Points, in no order, along strands that fork, close into loops and pass close to each other.
Points whose rows are less than 88.6 apart are linked; no others are. Some points are linked to none.
Z760: [  2  12  -6   3  18   3   1   7   4  -8   0 -23   7   6  -4   5 -18 -11
  18  23   4 -14  31 -17  -1 -10  21   7   3   5  -4   2 -13 -11   0  -8
  -6  28  15   7   4   7  22 -14  16  21   7   1 -26  -1   7  20 -24  28]
Z582: [-14 -27 -32 -15  -7  -3  -2  -2   1  16 -10 -18 -10  14   2  25 -10  15
   6  38 -21 -17   5   9  -6  12  19  32   5  27 -14   3   8   7  -1   9
 -13  32  -5   5 -31 -29  31  -9  10  25   5   3 -15  18 -36  -8  -4  -3]
Z98: [ -1  -5  33  40   2  22   2  -6   0  10  22 -19   1  10 -15   4  -2  -8
  17  24  15  -7  27  -5  10  -8  23  22   5  -8  -1 -28 -14 -21 -19  -4
   2  18   5  21   4  22   0   8  10  15   2  -8  -8 -24 -22 -17 -24   1]
Z464: [ 23  -5  32  13  13 -14   3  17  33  23 -11 -12   6 -17   3 -12 -18 -22
   7  -2 -13 -25   5   2 -13  22   2  16  17 -22  19  28 -30 -12   4  -2
  10   7  -7  19  23  12 -16 -23   4  16 -24  18  -5 -13 -19  15 -11  27]
Z935: [ 15  21  -7  10  -4   6  -2 -27 -17 -39  15   6  10  23  -2  -3  17 -10
  -2   0  -1   9  23 -14   1 -25  16   2  18   2  -1 -14  -5 -12 -21  11
   9  -3   3  -7   3  21  -3  25 -10  -8  24 -17  24 -15  21  -7  -1 -24]
Z797: [  1  11  37  27  -7  23   9 -13  -7   7  23 -16  -2   5 -10  -3  -7 -24
   2   9  17  -2  23  13   7 -22  18   6   3 -23  -1 -12   0 -25 -19 -23
   7  16 -13  11  23  18   5  16   7  12   5 -26   8 -34 -10 -18  -3  -8]
Z380: [ -2  -7 -30 -14  -4 -27   0  10  15 -12 -17   4  -3   2  16  11 -13  16
  13   8 -21  -5  -9 -15  -7  10 -12  17  13  12 -11  22 -10   8   9  18
   1  18   6   3 -20  -8   1 -17   9  19   3  25  -8  19   6  22   4  10]
Z180: [  2  13   7   3   7  -7  -7  -6  -3 -12  -4  22   8  -3  -1 -17  13 -14
 -27 -17  12   4   6  19  -3 -12   8 -31  13 -15   1   0  12  11   2 -19
   6  -7   7 -29  14   9  -4  18 -16 -11  10 -14   7  -6  16   6  20 -13]
Z994: [ 12  10   9   9 -11   1   5 -19 -25 -28  11  11   0   5   7   2  22   0
   4  -8   0  -2   8  -7  -5 -10  12  10  26   0   9  -4  -6 -15 -14   9
  32 -11  -2   6   7  13 -26  30 -10  -4  10  -3  36 -26  16  -5  -2 -25]
Z308: [ -8 -11  -1   2   9  14  16  19  -9   1   3 -32  -7   0   6   4  -7  -2
  28  14  -2 -16   6  -8   0  11  -5   9 -13 -10   3   3 -14 -11   8  13
   4   9 -14  32  -7   1   0 -14  24  10 -12  14  -2 -10 -15   0 -10  27]
Z86: [ 15   4   6  17 -10   2 -39  -7  -1  -9  -9  13 -18  -4 -18 -15   9  -4
  19   9 -22  -7   1   4   5  -9  -4  -3   6   9   2   2  -7  -1  22  -8
  13  18  -8 -10 -14  12   7  10  -9  -1  12  12  -2  -8  -2  14  17 -16]
Z675: [ 12 -14  -7 -14  30   5  12  21  -4 -40  -7 -33   6   6  36   3   8  -4
   4   4  -4 -23  10   0   6  16  17   7  -8 -11   2 -18 -13  -1   0  -1
   3   0   9  18   2   0   4  -5  21  20  11  18  11  -6   8   6   1   0]
Z612: [-10 -23  -6  -8  -8   3 -12 -10   8  -5  -6  11 -16 -11  16   5 -11  23
 -10  -9  -8   0 -19  15   3   9  -4  28   5   6  -4 -13   4  22   3   0
  -9  -5 -22 -13 -13 -30   9  -5 -20  -4   1  -3  10  12 -22 -18  19 -36]
Z124: [ 11 -14  27 -12  15  -9  -1   6  24  11 -15   5   1 -25  19 -18  -4 -25
 -24 -24 -30 -16 -19  20  -6  24   5  -5  -6  -7  26   8  -4  12  15 -38
  -2   7  -9   2  28 -17  -9   1  -1  -1 -11   9   5   3 -12  19  26   3]
Z194: [-14  -2 -35  -8 -28  24  16 -30 -32   7  11  -2   5  20   1  31  -2  -2
  -1 -17   3  30   6   3   1 -17 -37  -5  -9   6 -22  -9  22   2 -24  -2
 -23 -24 -18 -17  -5 -11  28 -12  -1 -17  -1 -20  -3   9  13 -17  -6 -14]
Z477: [-11  -2  10  13  -1  14   7   2 -22  20  13 -23  18  13   0  27  -7   1
 -10  23  21   5  16  -4   7  -9  13  16 -14  10  -8 -15  29  -8 -28   6
 -13  19   6   8  16  -6  19   9  12  -1   6 -27 -16   3 -19 -21 -27  15]
Z23: [ -2  -2  10 -10  15 -25 -18  23  11   3 -13  14  10  -6   1 -14  13  17
   0   2   4 -11 -23   1   0  29  -3  -8  -1   8  14  14   1   7  24  14
  17   8  12   0  -3  -3 -33  -3  -5   4  -3  32 -10   9  -1  15   7  18]
Z457: [ -2  -5  11 -15  10 -20   6  23   8  -5 -15  13   6  -8  18  -8  11  12
   8 -11  -7 -17 -32  -2  -6  29  -3   2   5  -1   9  19 -11  -2  17  19
  26 -12  -2  22   2  -7 -35   0   2   2 -22  27  15  -2   6  10   4   7]
Z883: [ -2  14   9   5  -4 -32 -18  11  28  10 -15  24   5 -12 -14 -13  -5  10
  -7   0   4  12 -10   1  -9  14  -3 -12   5  16   9  23   7  14  22   6
   2  14  21 -13   1  -5 -12  -3  -2  -2   0   8 -25  19  -3  18   4  18]
Z465: [-20   8 -22 -14 -28  11   6 -18 -27  17   7  -7   9   6  -8  29  -1  -5
   9   2   2  31  -3  -8   7 -13 -29 -16 -21  12 -14   7  39   1  -8  13
 -12  -9   2 -16 -12 -13  22 -13  17 -15  -7 -20 -17  17  13 -16 -18  17]
Z329: [-13  -2   2 -30   9   4   5  16  -7  -3   0   6  -3 -15  -8  -8  13   3
 -13 -18   6   7 -21  11   8  13  -9 -34 -31  -4  14   3  10  20  28  -2
   1 -33   0   9  -1  -6 -30   3  -3 -26  -6  12  15  16  15  -4   6   7]
Z140: [ -5 -20   0   2 -13  17  -2 -11 -13  28   6 -11  -7   6   2  22 -21  -3
  -6  14  -7 -11  -1  23   4  -3   5  23   4  10  -8 -16  14   9  -9  -6
 -10  27 -17  -8   1 -17  33   4  -1   2   5 -16   3   4 -25 -10  -1 -26]
Z256: [ 20   8  14  25  12 -11  10  12  24  25 -11  -6   7  -6  -5  -5 -20 -12
  15   5   3  -9  19 -21 -14   0  -6  11  14 -12  12  28 -33 -19 -10   8
   9   7   1  15  17  24   5 -26   7  14 -23   5 -16 -16  -4   9 -24  42]
Z866: [  5 -13  25   5   2   9 -11 -10  23   4  -6   8  -7 -20   4 -21  -7 -22
 -13 -19 -17 -11 -16  28  -3   2   4  -9   3 -11  12   0  -2   9  10 -37
  -2   4 -18 -15  20  -7   3   6 -13 -12 -11  -5   6 -13 -14   4  30 -12]
Z474: [  9  20  26  31 -11   1   2  -5  18  36  -3  -3   5  -2 -20  -6 -19 -14
  16  16   6   7  18  -5 -16 -16  -2  13  25 -11   3  22 -12 -23 -14  -1
  18  26  -8  17  12  20   2  -5   2  11 -14 -15 -13 -18  -6   6 -18  21]
Z746: [ 17  15 -15   6  -5  27  -5 -25 -24 -49  22  -9   3  31 -13   3  20  -8
  22  10   2  10  38 -42  -4 -30  13   8  -7   4 -10 -13 -29 -25 -20   3
  -4  -3   7   3   1  20   3  17   9   5  15  -6  13 -10  20 -12 -12  -6]
Z388: [ -9   5  27  27   5  11 -11   2  -3  -2  18  -8   8   8 -22  -1  19   3
  21  18  19  -1  17 -16  17  -5   8  11  -7  -2  -3 -28   1 -25 -11  14
   3  -1  15  15  -9  22 -17   8   2   7   4   0 -13 -14  -9 -21 -24   4]
Z549: [  7   0 -23   0   4   4  10  -6   2  -9  -7 -26   1  16   5  22 -23 -11
   7  23 -13  -4  29  -7 -12 -19  20  22   9   6 -12   4 -18  -7 -14 -12
  -9  29   8   2  -1   1  39 -10  16  15   2 -10 -11   1   8  20 -19   2]
Z406: [ -3   0 -13 -18  10   3   9   3   9 -16   1  16  -6  -6  -5 -11  15  16
 -16 -25  10  22  -8   7   1  17  -3 -28 -11  -8 -11 -11   3  29  24  10
  -4 -42  10  -4  -8   3 -29  -9 -18 -22  -3  -1   9  17  17 -12  29  -4]
Z331: [-15  -5  19   0   9  13  17  -1  23  39   4   5  -4 -21  -1 -12 -13 -15
 -26 -33  17  19 -13  23  -2 -10 -20  -4  -8 -24   6  -2   9   2 -11 -22
 -21 -21 -16 -10  29  -8   2 -10 -17 -21 -22 -25  -8  -3 -12 -24  12   3]
Z843: [  3 -16  23  17   1  -4  -8  -7  17 -14   3  -2 -15   4  19  -8  13  14
   4   8  -8 -20  -2   4  11  11  21  37  19  -2   0 -18 -21  -8  -5   7
  22  -3  -1   5  -8   1 -13   5 -10  12   9   5  15  -7 -22 -13   0 -29]
Z726: [ -5 -14   1  -9 -11  -9  -9  -9  14   3 -13  20 -13 -17  11  -4 -14  15
   1 -12 -21  -2 -28  13  -7  14 -12  12   6  11   7  12  -1  19  17  -2
   2   3 -14  -2  -3 -26 -14  -6 -21  -7 -15  13  10  14  -8   1  25 -19]
Z811: [-13 -16   3 -38   2   3   1  -3 -12  35 -11   4  -1 -17  30  11 -27  10
 -13  -7   1  -5 -42  12   5  23   7  17 -15  14  17   5  27  16   7  -2
  -8  25 -12  -4  11 -43   6   6  -7  -1  -1   3  17   4 -22 -13  10 -16]
Z261: [-14  -4 -18 -34  -1 -14  17   5  -3  13  -9   7  -2 -16  10  10  -7   7
 -10 -19  -2  13 -27   8  -4  18 -18 -13 -18   5  17  11  19  24  17   0
  -7 -14   4  -1  -6 -13 -10  -5   7 -15   0  11  12  25  14   8   7  11]
Z144: [  6 -22  10  -8  18 -11  30  25  11 -15  -9 -10   6  -5  35   6  -5  12
   2 -15  -5 -26 -17  -6  -5  23   0  19   7 -17  11   9 -23  -9  -9  13
  16 -16  -3  24  12   0 -28 -13  13  14 -27  24  17  -7   4   7   1  18]
Z313: [-11  15 -15  -6 -14   8  -5   1 -17  -2   3  -3  -8  -1 -12   8  -3  -7
   4   5   2  13   4   0   0 -13 -14 -21 -13   2   4   6  16   2  11  -4
  -2  -4   7  -7 -11   0  18  -3  12 -14   5  -8 -12   6  12   4  -7  11]
Z909: [  7  25   0  10  -3 -26 -13  -9  13 -18  -7  15  11  10  -6   7   7  19
   3   7   6  10  11 -33 -10 -10   7  10  22  14  -6  10 -14  -4 -10  14
  18  13  21  -9  -1  16   0   3   0   9  11   3 -15  12  24  17 -15  -3]
Z422: [ -6 -17 -13 -14  21 -21  28  27   1  -4 -13 -11  15  13  28  18 -10  19
  14   5   9 -29 -16 -14  -5  19  -5  21   3  -5  -4  16 -14  -9 -16  30
   5   5   1  26  -8   1 -17 -19  29  26 -10  31  12  -3   5  19 -13  38]
Z247: [ -5   6  20   8   9  28  14  -7   8   8  11  11 -15 -14 -17 -29  17 -25
 -11 -31  -2   7  -3  20   6  -9  -9 -32  -6 -30   7   2  -8  -6   2 -36
  -3 -37  -6 -14  11  17 -22   1 -11 -24 -26 -10   7 -17  -2 -12  25   0]
Z645: [ 18 -10 -28   3  -6  13   7 -10   6 -37  10 -11 -20  22   4   3  18  24
   3   6  -8  11  22 -17  -5  -8  -2  26   2   1 -36 -21 -32 -12 -18   2
 -19 -23   0   1 -25  -1   7 -11  -8  14  10  -4  -4   3  -8 -21   6 -28]
Z271: [  0  15   2  -1   5  15  24   0 -11 -12  10  10 -12  -4  -6 -15  13 -25
 -13 -29   6   9  13   1  -3 -13  -7 -41 -12 -26   9   0 -13 -15   7 -25
  -3 -46   5  -1   9  21 -15  -1  -1 -27  -7  -5  19 -16  29  -3   9   3]
Z34: [ 17   1   2  18 -14 -16 -20 -10  27 -17 -13  27 -13   8   0  -9   1  12
  -3  -3 -23   3   1   2  -7  -9   3  16  32   8  -9   0 -12   2   4  -6
  13  10   2 -21  -5   5  -3   6 -21   4   7   2  -4  -5   0   5  14 -33]
Z400: [ 10 -18 -21 -14   2 -27  21  19   2  -2 -17  -7   9   9  45  19 -17  19
   3  13 -13 -25 -12  -9 -20  16   5  28  12   8  -2  22  -8   0 -17  17
   4  29   3  19  -3 -17   2 -12  19  27   2  22   8   9   1  20  -6  15]
Z102: [-14 -20 -30 -40   2  -9  16  -2 -16  11 -11  -6   3  -8  41  22 -21  17
  -7   1 -10  -7 -31   5   2  13  -2  19 -13  21   5   6  20  13   2   9
  -6  11 -14   5 -14 -43   9  -3   3   6   8  10  25  14  -7  -3   8 -16]
Z493: [-12 -14  -3   6   6  18   9   2  -4   0  15   1  -8   6   2  -2  16  21
 -12 -11  21  23  -3  -2  11   5 -14   8 -12  -7 -11 -26   6   0  -1  12
 -16 -35   0   7  -5  -5 -19 -13 -11 -12 -14  -5  -5  -4 -15 -32   2  -4]
Z571: [-17  -5   3 -10 -11  -8 -21   0  -3  29   0  12   4  -2  -9  -1  -1  17
   2  19  10   0 -29   1  16  19  -3   9 -13  17   8   2  33  11  17  16
   0  22   8  -4  -9 -17   1  10   0  -1  15   0 -12   9 -27  -3   1  11]
Z151: [ 19  15  21  17  -4  -9 -34   2   9  -9  -2  20  -7  -5 -28 -22  18 -12
   9   0  -4 -11   3   1  -1 -11   6 -28  12   3   3  12  -6 -18  19 -15
  28   9  -3 -11  -2  27 -12  17 -14  -1  11   8   2  -9  13  19   9  -4]
Z393: [ 13  13 -12 -16   4   0 -10  15  -3 -29  -9  -1 -14 -10 -14 -13   9 -23
   0  -2 -14  -6   9  -1  -3  -4  -2 -44 -19  -6  13   0 -16   4  32 -17
   4 -15   8  -6 -13  18  11   3  14  -2  11  25   5  17  41  24   2  10]
Z567: [ -5  14  12   8 -19  -3  19   4 -13  39   4  -8  16  -1   0  21 -22  -4
  -8   2  25  13  -2   1  -2 -16  -8  12   0  -1  -2  13  30  -5 -25   6
   0  20  -4   8  26  -2  11   6  11  -5  -8 -25 -12  -2  -5 -15 -22  20]
Z116: [-14 -17 -39 -14 -21  28   5 -20 -25   8   8 -17 -12   6   8  24  -3   9
  11   2 -19  16   1   2   7 -10 -25  10 -15  13 -22 -13  17   8   0   4
 -15 -10 -20  -8 -26 -27  30 -14   1 -11   1  -5   1  11 -13 -15   5 -25]
Z588: [ -7   9   9  18  -7  23   1  -7  -8   2  14 -13  -6   0 -11  -3  -3 -21
   2  11   9   7  16  14   2 -28  -5 -10  -1 -12  -4  -7   9  -8 -10 -18
 -13   3  -2   0   6   5  19   6   6  -8   3 -23  -9  -9   1  -5  -4  -1]
Z897: [ 21  15 -42 -16 -18 -11 -11 -18 -17 -32   1  10  -1  20  -9   5   2 -11
  -1  -7 -18  28  11 -11  -6 -19 -11 -16   6  17 -15  -6   4  11 -12  -1
 -10  -8   0 -26 -15   4  27   2  -8 -13  21 -16   2  13  39   7  17 -26]
Z555: [ -3 -14   5  10 -15  14  -5 -20   4   7   7   5 -19  -2   8   6 -14   5
  -9  -3  -6   0  -2  20   3 -11  -2  29  14  -3 -11 -13 -10   0 -15 -11
  -7   0 -16 -16  -1 -22  18  -1 -15   2  -1 -13   8   1 -23 -14  12 -37]
Z673: [  2   4 -20  -2  -8  -7  36   2  -9 -34   3  22  -3   8  17   6  16  15
  10 -24   4   8   0 -21 -13   6  -9  -8   5  -6   4  11 -26  -1  -6  20
  22 -40   9  12  -2   9 -31  -4   4  -3 -14   6  23 -11  29  -3   1   4]
Z766: [ 11 -11 -43  -6 -18 -14  -8  -2  16 -11 -20  -2 -18   0   4   2 -23   1
  15   3 -42   3  -2   1 -16  -7 -10   1   9  21  -6   9 -10   8  17  -5
  -7  17   3  -8 -24 -13  32 -21   3   8  -3  15 -12  20   8  27   7  -6]
Z622: [ 11   6   5   1 -14 -23 -14   4  21  42 -21  18   6 -22 -18 -15 -16 -13
   4   2 -16  -4 -18   7 -20  13 -21 -14  -3   7  28  43   7  13  24  -2
   0  23  -5  -2   2  -6  -2  -7   3  -5  -6   8 -20  13  -8  34  15  30]
Z565: [-13 -30 -45 -36  -2  -8   9   4  -5   0 -11 -10  -4  10  26  22 -15  15
  -5  12 -23  -5  -7   6  -1  12   9  21  -1  22 -15  -4  19  16  -3   8
 -15  18 -11   7 -26 -37  31 -14   8  17  12   7   3  22 -23   4   8 -16]
Z634: [  7   1 -20 -15  21   9  -9  20  -2 -20 -10 -22  -3  -4  -2 -16   3 -15
  20  13 -24 -14   4   2   4  -1   1 -22 -17   0   8   1 -12  -1  34  -9
  -1  10   2   6 -19   6  18  -3  21  13   6  30  -7   8  15  36   7   9]
Z671: [ -6  -3  -1 -19   0 -13  16  20  -2  27 -10  -5   5 -18  14   9 -17  -7
  -9  -4  -4  -1 -17   7  -4  14  -7  -7 -10   1  18  18   6  13   8  -1
  -1   7   4  11   4  -9   0  -7  20  -2  -3   3   6   7   3  12  -5  21]
Z371: [ -1 -12 -38   3 -12   8 -12 -10  -3   0  -6 -29  -8  19  -7  29 -10   6
  18  37 -27  -6  25  -9 -10 -10  22  28  10  18 -23  -1 -16  -7 -20   4
 -16  29  -2   6 -26  -5  38 -11  10  21   2  -5 -18  18 -24  -2 -18  -7]
Z552: [  5  15  12 -12  11  -2   5  26 -10  -9   0  -6   4 -10 -17  -6   8 -22
  -7  -1  16 -11  20  -5   5  -4   4 -45 -21 -12  22   7 -14 -11  16 -12
   3 -24  13   2   2  18  -6   3  19   0   0  16   6   8  38  19 -19  25]
Z956: [ -2   4 -29 -19   4   0  20   8 -15 -32   5   2   8  10  12   8  26  17
  -1 -11   9  13   5 -29  -1   3 -11 -11  -9   0  -7  -3  -5   6  -2  24
  -4 -31   5  15 -17   0 -15  -6  16   1  -2   9  12  10  25  -7  -6   5]
Z704: [  6  -6 -22 -20  13  -5  19   3 -20 -43   6 -10  17  19  25  12  17  13
 -17   0  17   5  15 -14   1   7   9  12  -8   0  -9 -22   3   9 -17  22
  -8 -27   7  16  -8 -10 -12   6   5  -3  13  -5  17   0  12 -16  -1  -4]
Z624: [  7  21 -11  17 -23 -22   1 -20  25 -11  -6  33   0  17  -9  -2  -3  18
 -10  -4  -3  21   2  -8 -13 -20   0   6  34  15 -28   6  -9   1 -15   4
   8   8   7 -27   1   8   2  -3 -27   4   1  -7 -13  12  15   8   5 -16]
Z793: [ -3   9  22 -28   4 -19   4  24  -4  45  -6   4  12 -27  -7  -2   0 -17
 -21  -4  13  -7 -30   4   1  18  -4 -24 -29  -1  33  27  28  13  13  -2
   1   3   4  12  18 -12 -17   8  13 -14   1   0   4  16   1   5  -9  36]
Z18: [  3  -5 -19   3   7  26  19   6 -14 -28   9 -30  -9  11   0   5   8   1
  38  10  -8  -7  21 -25   0  -9  -3  -1 -12  -7  -8 -10 -29 -19   0   8
  -1  -9  -1  27 -13   3   3 -11  25  16 -10  18   1 -11   9   2 -12  16]
Z836: [ -4  12  18   7   5 -20  -2  -9  15  11  -3  35  15  -6  -1  -5  -6   5
 -29 -22  23  14 -14  18  -2   4  13 -12  14   0   7   3  26  16  -2  -7
  -2   0   5 -27  26   1 -14  14 -29 -14   1 -16   2   5   0  -4  12 -15]
Z188: [ -2  -2  38  28  -6  -3 -22 -17   6  28   3  25  11 -11  -2 -12  -6   9
 -22 -14  14   5 -21  22  10   2  13  10  18  -4  -1  -8  16   6 -15  -6
   1  14  -4 -22  19  -6  -1  22 -30   0   5 -20   2  -7 -23  -7   8 -24]
Z629: [-10   7  -2  -5  11   4  12  18 -17   2   5 -29  18   8   6  16  -8  -3
   3  24  17  -3  22 -10   5   0  17   2 -12   7  -3  -2  20  -4 -12   0
  -8  23  23  13   9  -2  17   5  23   6  11  -5 -21  -5  -7  -1 -30  28]
Z815: [ -8   3 -14  -6 -11   3 -29  -5 -10  -6   1  20  -2  11 -16  -3  20  21
  -6  11   3  13 -18   1  22   3 -11  -5  -8  19 -11 -18  29  25  17  18
  -9  -9  -3 -28 -17  -5   5  13 -15 -16  27  -1   0  20  -7 -16  10 -24]
Z758: [-13   8   6   7  -4   2   3 -12  -3   5  13  19  12   9  -4   4  16  28
 -20 -12  33  26   1   6  15   7  -2   0  -1  -2 -19 -18  23  12  -9  20
  -6 -32   9 -23   4  -3 -21   2 -22 -18  -2 -23  -4  12  -1 -31  -4  -7]
Z25: [ -2   5  12  22  -9   3 -45 -16   4  14   6  30  -7   0 -31 -15  23  15
  -1   0   5   9 -16  15  24  -2  -4  -6   6  11  -9 -22  18  17  12   4
  -7   1  -8 -33 -11  16   8  16 -23  -4  18  -3  -7   9 -15 -11  12 -29]
Z64: [ -3  -2  31  37  -1   2 -30 -20  14  12  10  25 -10   0 -21 -20  15   2
  -9  -6   3   6  -6  26  19  -6  12   0  21 -11  -9 -21   4   0  -7 -11
   4   1  -6 -29  -7  17   2  22 -31   3  14 -11   3  -8 -19  -6  18 -28]
Z618: [  9   8   6  24  15  19  -4 -12  10 -28  17 -10 -20  17  -4 -20   8 -20
   6   8  -2  -2  31  -9   8 -25  23   4   8 -19 -18 -19 -26 -31  -8 -23
  -1  -1  -3  -7  -8  26   5   6  -8  11  17  -5  -1 -31  -1  -3   7 -19]
Z398: [-14 -10   3  16   9  17   5   0 -12  -8  26 -17   2  13  -5   6  13  15
   1   5  30  14  14 -20  14  -2   2  10 -17  -4  -8 -30   4  -9 -19  17
  -8 -28   9  19   0   7 -15  -1   5  -4  -3  -8  -9 -13  -9 -34 -12   6]
Z774: [ -2 -11  11  13  27   4  -1  25  15  -3   6 -20  -1   2   2  -9   6   9
  10   9  10 -15   4  -5   1  17   0  15  -2 -10  -5  -9 -23 -14   6   9
  -8   0  10  19 -11   7 -14 -20   5  18 -15  18 -17 -10 -12   2 -11  14]
Z768: [ 11  14  23  20 -17 -14 -21  -6  14  38 -15  25   4 -26 -24 -19 -10 -18
   4 -10 -12  -7 -19  17 -13  -3 -10 -15  18   5  14  41   5   1  12 -16
  12  17 -18  -4  14   4  -4   9  -8  -6 -14   0  -8  -5  -5  19  16   8]
Z523: [-13  20  -7 -11 -24 -10  14  -7 -19  11   2  21   0  -1 -18  11   1  -5
  -5 -20  13  15  -3  -1  -9 -10 -19 -37 -12   0   1  18  12   4  -2   3
  13 -29   5  -9  -1   5   2   0   3 -24  -5 -12   6  14  40   6  -4  12]
Z485: [ -1  10   5  -9  19  18   7   0 -12 -33  18 -12  -7  -4  -2 -19  13 -22
 -14 -12   7  -3  22   6  11 -12  11 -32 -19 -24   9 -21   2  -2   4 -20
  -9 -36   7   4   2  13 -11   5   4 -16   8  -1  17 -16  13  -8   5  -4]
Z6: [  7  -2 -29  -3   5  37   6  -5 -19 -41  20 -29  -7  16  -7  -2  13  -4
  23   9   4   7  36 -36   5 -17  -3  -8 -28   0 -11 -21 -15 -19  -4  -4
 -20 -12   6  16 -10   8  17  -3  22   4   1   4  -6  -6  15  -8 -16   2]
Z265: [  8  22  13  10   4 -25 -27   2  14 -16 -16  14   9   1 -24 -10  17   9
  13   9  -2  -8   9 -24  -6  -5  10 -13  24  18   4  15 -17 -13  11  10
  33  19  20  -6   4  23 -16  12  -8   6   5  12 -11  -5  19  22 -14   7]
Z853: [  3  -3   7  17  28  -9 -28  20  30 -17  -1 -15  -2   7  -8 -21  13   8
  13  13   3 -17   4 -11   9  14   9   3   5   0  -7 -18 -23  -9  19   3
  -7  10  23   3 -14  15 -13 -13  -8  24   2  17 -26  -4 -10  15  -4   1]
Z114: [ 10  18 -24  -4  -2  -5  -9 -21  -9 -27  -1  20  -5  11  -5 -10   7 -13
 -18 -19  -2  11   7  14  -8 -19  -3 -32  11  -8 -10 -10   8  20   1 -19
  -4 -14  -6 -33   1   5   8  13 -18 -21  21 -15   9  -8  27   5  20 -30]
Z959: [-15 -15 -19  -4 -21  29  -9 -27 -27  19  13 -10  -2  12  -6  28  -8   5
  10  23 -12   8   1  13  16 -12  -6  17   0  15 -21 -16  25  10  -9  11
 -25  15 -23 -13 -10 -23  42   6   1  -5   8 -13  -1  11 -22 -16  -9 -25]
Z876: [ -8  20  -8   3 -18   5   4 -17 -22  -2  11  25   9  10 -12  10  12   9
 -13 -15  18  21  -4   2   4 -11 -10 -20   3  -1  -9  -1  23   8  -7  15
   5 -29   4 -21   9   1 -17  14 -10 -27   1 -19  13  -1  21 -18 -10  -3]
Z148: [ -2 -19   3  -5  30 -12  17  23 -11 -29   5 -25  16  11  31   9  12  15
  -8   8  18 -16   7  -8   6  18  19  18  -6  -7  -3 -32   0  -3 -23  16
  -1  -6  18  30   2  -1 -15   5   9  11   8  10  10  -7  -6 -16  -9   0]
Z650: [ -8   6  26  11  -5   5  25   6   6  39   7  -6   6 -15  -4   0 -16 -13
 -14 -17  29  20  -3  12   2 -12 -21   1 -12 -16  12   7  15  -4 -15  -6
 -12 -13  -9  14  27   3   1  -9   0 -13 -31 -25  -9  -8 -13 -26 -12  23]
Z45: [ 19 -21  21  -3  26 -10  24  33  20  14 -17 -28   5  -9  32   3 -23  -5
   6   3  -5 -32  -4   6 -13  26   8  17   4 -17  13  12 -29  -7  -7   2
   7   7  -5  26  29   4  -7 -18  19  27 -23  17   1 -16 -15  11 -10  31]
Z586: [ 10   3 -35  -6 -26 -20  -2 -16  -4 -22 -10   7  -8  12   6  14 -21 -12
   7   3 -31  16   3   0 -22 -16 -10   5  15  23 -16   4  -1  14  -5 -12
  -6  12  -1 -16 -10  -8  43 -10  -3   1   9   0  -5  16  17  22   9 -26]
Z226: [  6  19  36  29  -7 -12  -8  -1  36  35  -7  14   5 -12 -23 -29  -4 -16
   6  -7  -5   3   4   7 -11 -11  -2  -9  21 -10   6  23 -14 -15   6 -18
  17  10  -6  -3  11  22 -10  -3  -8  -2 -26  -9 -19 -14  -8  15   5  12]
Z254: [  7   7  -6  -9  34  -8 -27  27   7 -29 -11 -18  12   2 -10 -20  16   0
  12  16   0 -17   8 -11  13  15  10 -20 -12   9   1  -9 -10  -1  19   5
   4  12  19   4 -14  11  -2  -3   9  17  16  27 -15   9  15  21  -7  11]
Z101: [-14   1  16   8  -2  15   1 -22  19  19   5  16  -6 -14  -9 -23  -7 -14
 -16 -29   3   7 -17  27   4 -12 -12 -19   8 -27  -4   1  -1   6 -12 -30
 -13 -16 -20 -24  18  -2  -4   4 -29 -19 -19 -23   7  -9  -3 -13  30 -12]
Z770: [ -8 -13  16  15 -23   5 -16  -6   1  42   7  -4  -7  -5 -17   3  -9  14
  16  27   0  -7 -18   3   8  15   3  31   2   7   1   4   3   5   5  21
   0  26  -6   4 -16 -10   0   3  -7   8   1  -1  -9   3 -41  -5 -10   7]
Z647: [-17   2  -5 -25   4  -5 -21  -2 -22   9   4   8   4   2  -2   4  11  15
 -13   2  16   4 -25   3  18  13  -5  -3 -23  20   6 -11  43  24  10  16
  -6  -1   4 -19  -3 -18  -6  19  -9 -16  28  -5   1  14 -10 -11   4  -9]
Z823: [  6  23  33   6  10   6   8  14  -1   9   4 -11   6 -16 -22  -9  -1 -34
  -2   0  14  -7  26  -5  -7 -17  -1 -41  -9 -20  16  11  -8 -27   3 -14
   4 -11   9  11  18  29  -1  -1  13  -4  -8   3  -1 -14  19  14 -20  27]
Z578: [  4  -2  24  -3   0   9  10  17 -11  24   1 -15   4 -19   5   0  -9 -18
   7  11   2 -10  -1   9   0   8   1   2  -8  -5  20  18   7  -6  11  -6
   6  16  -7  26  15  -1  -8  -1  17  -6  -8  -1   3 -12 -12   3  -6  19]
Z637: [  6 -18  10 -24   8  -2   1   3  11  40 -17   0   2 -37  11  -7 -24  -7
 -16 -12 -21 -15 -39  10  -4  32   5   7 -18   6  33  14  15  19  17 -19
  -8  33 -14  -1  21 -33  -6  11  -5  -4  -6   5  10   4 -23  14  20   1]
Z397: [  7  -6  -1  -1   4 -11  17  -3 -19 -24  -1  15   9   5  25  10  22  18
   6 -11   0 -16   0 -14  -6   7   9  18  23   1   8   3 -14 -10  -8  19
  37 -19   2  15   8   4 -32  10 -14   0  -3   0  28 -17   8 -10   2 -11]

A piece is all that can be reached along the links. How many separate loops has the piece of each point below (a circle has one, a figure eight two, a Y none), and how many tips (points with one link)?
Z254: loops 0, tips 4
Z485: loops 1, tips 1
Z836: loops 1, tips 1
Z313: loops 1, tips 1
Z265: loops 1, tips 0

How many points has the smallest loop of links through each point below? Write 0 if it is on no loop.
Z45: 11
Z493: 10
Z629: 16
Z86: 6
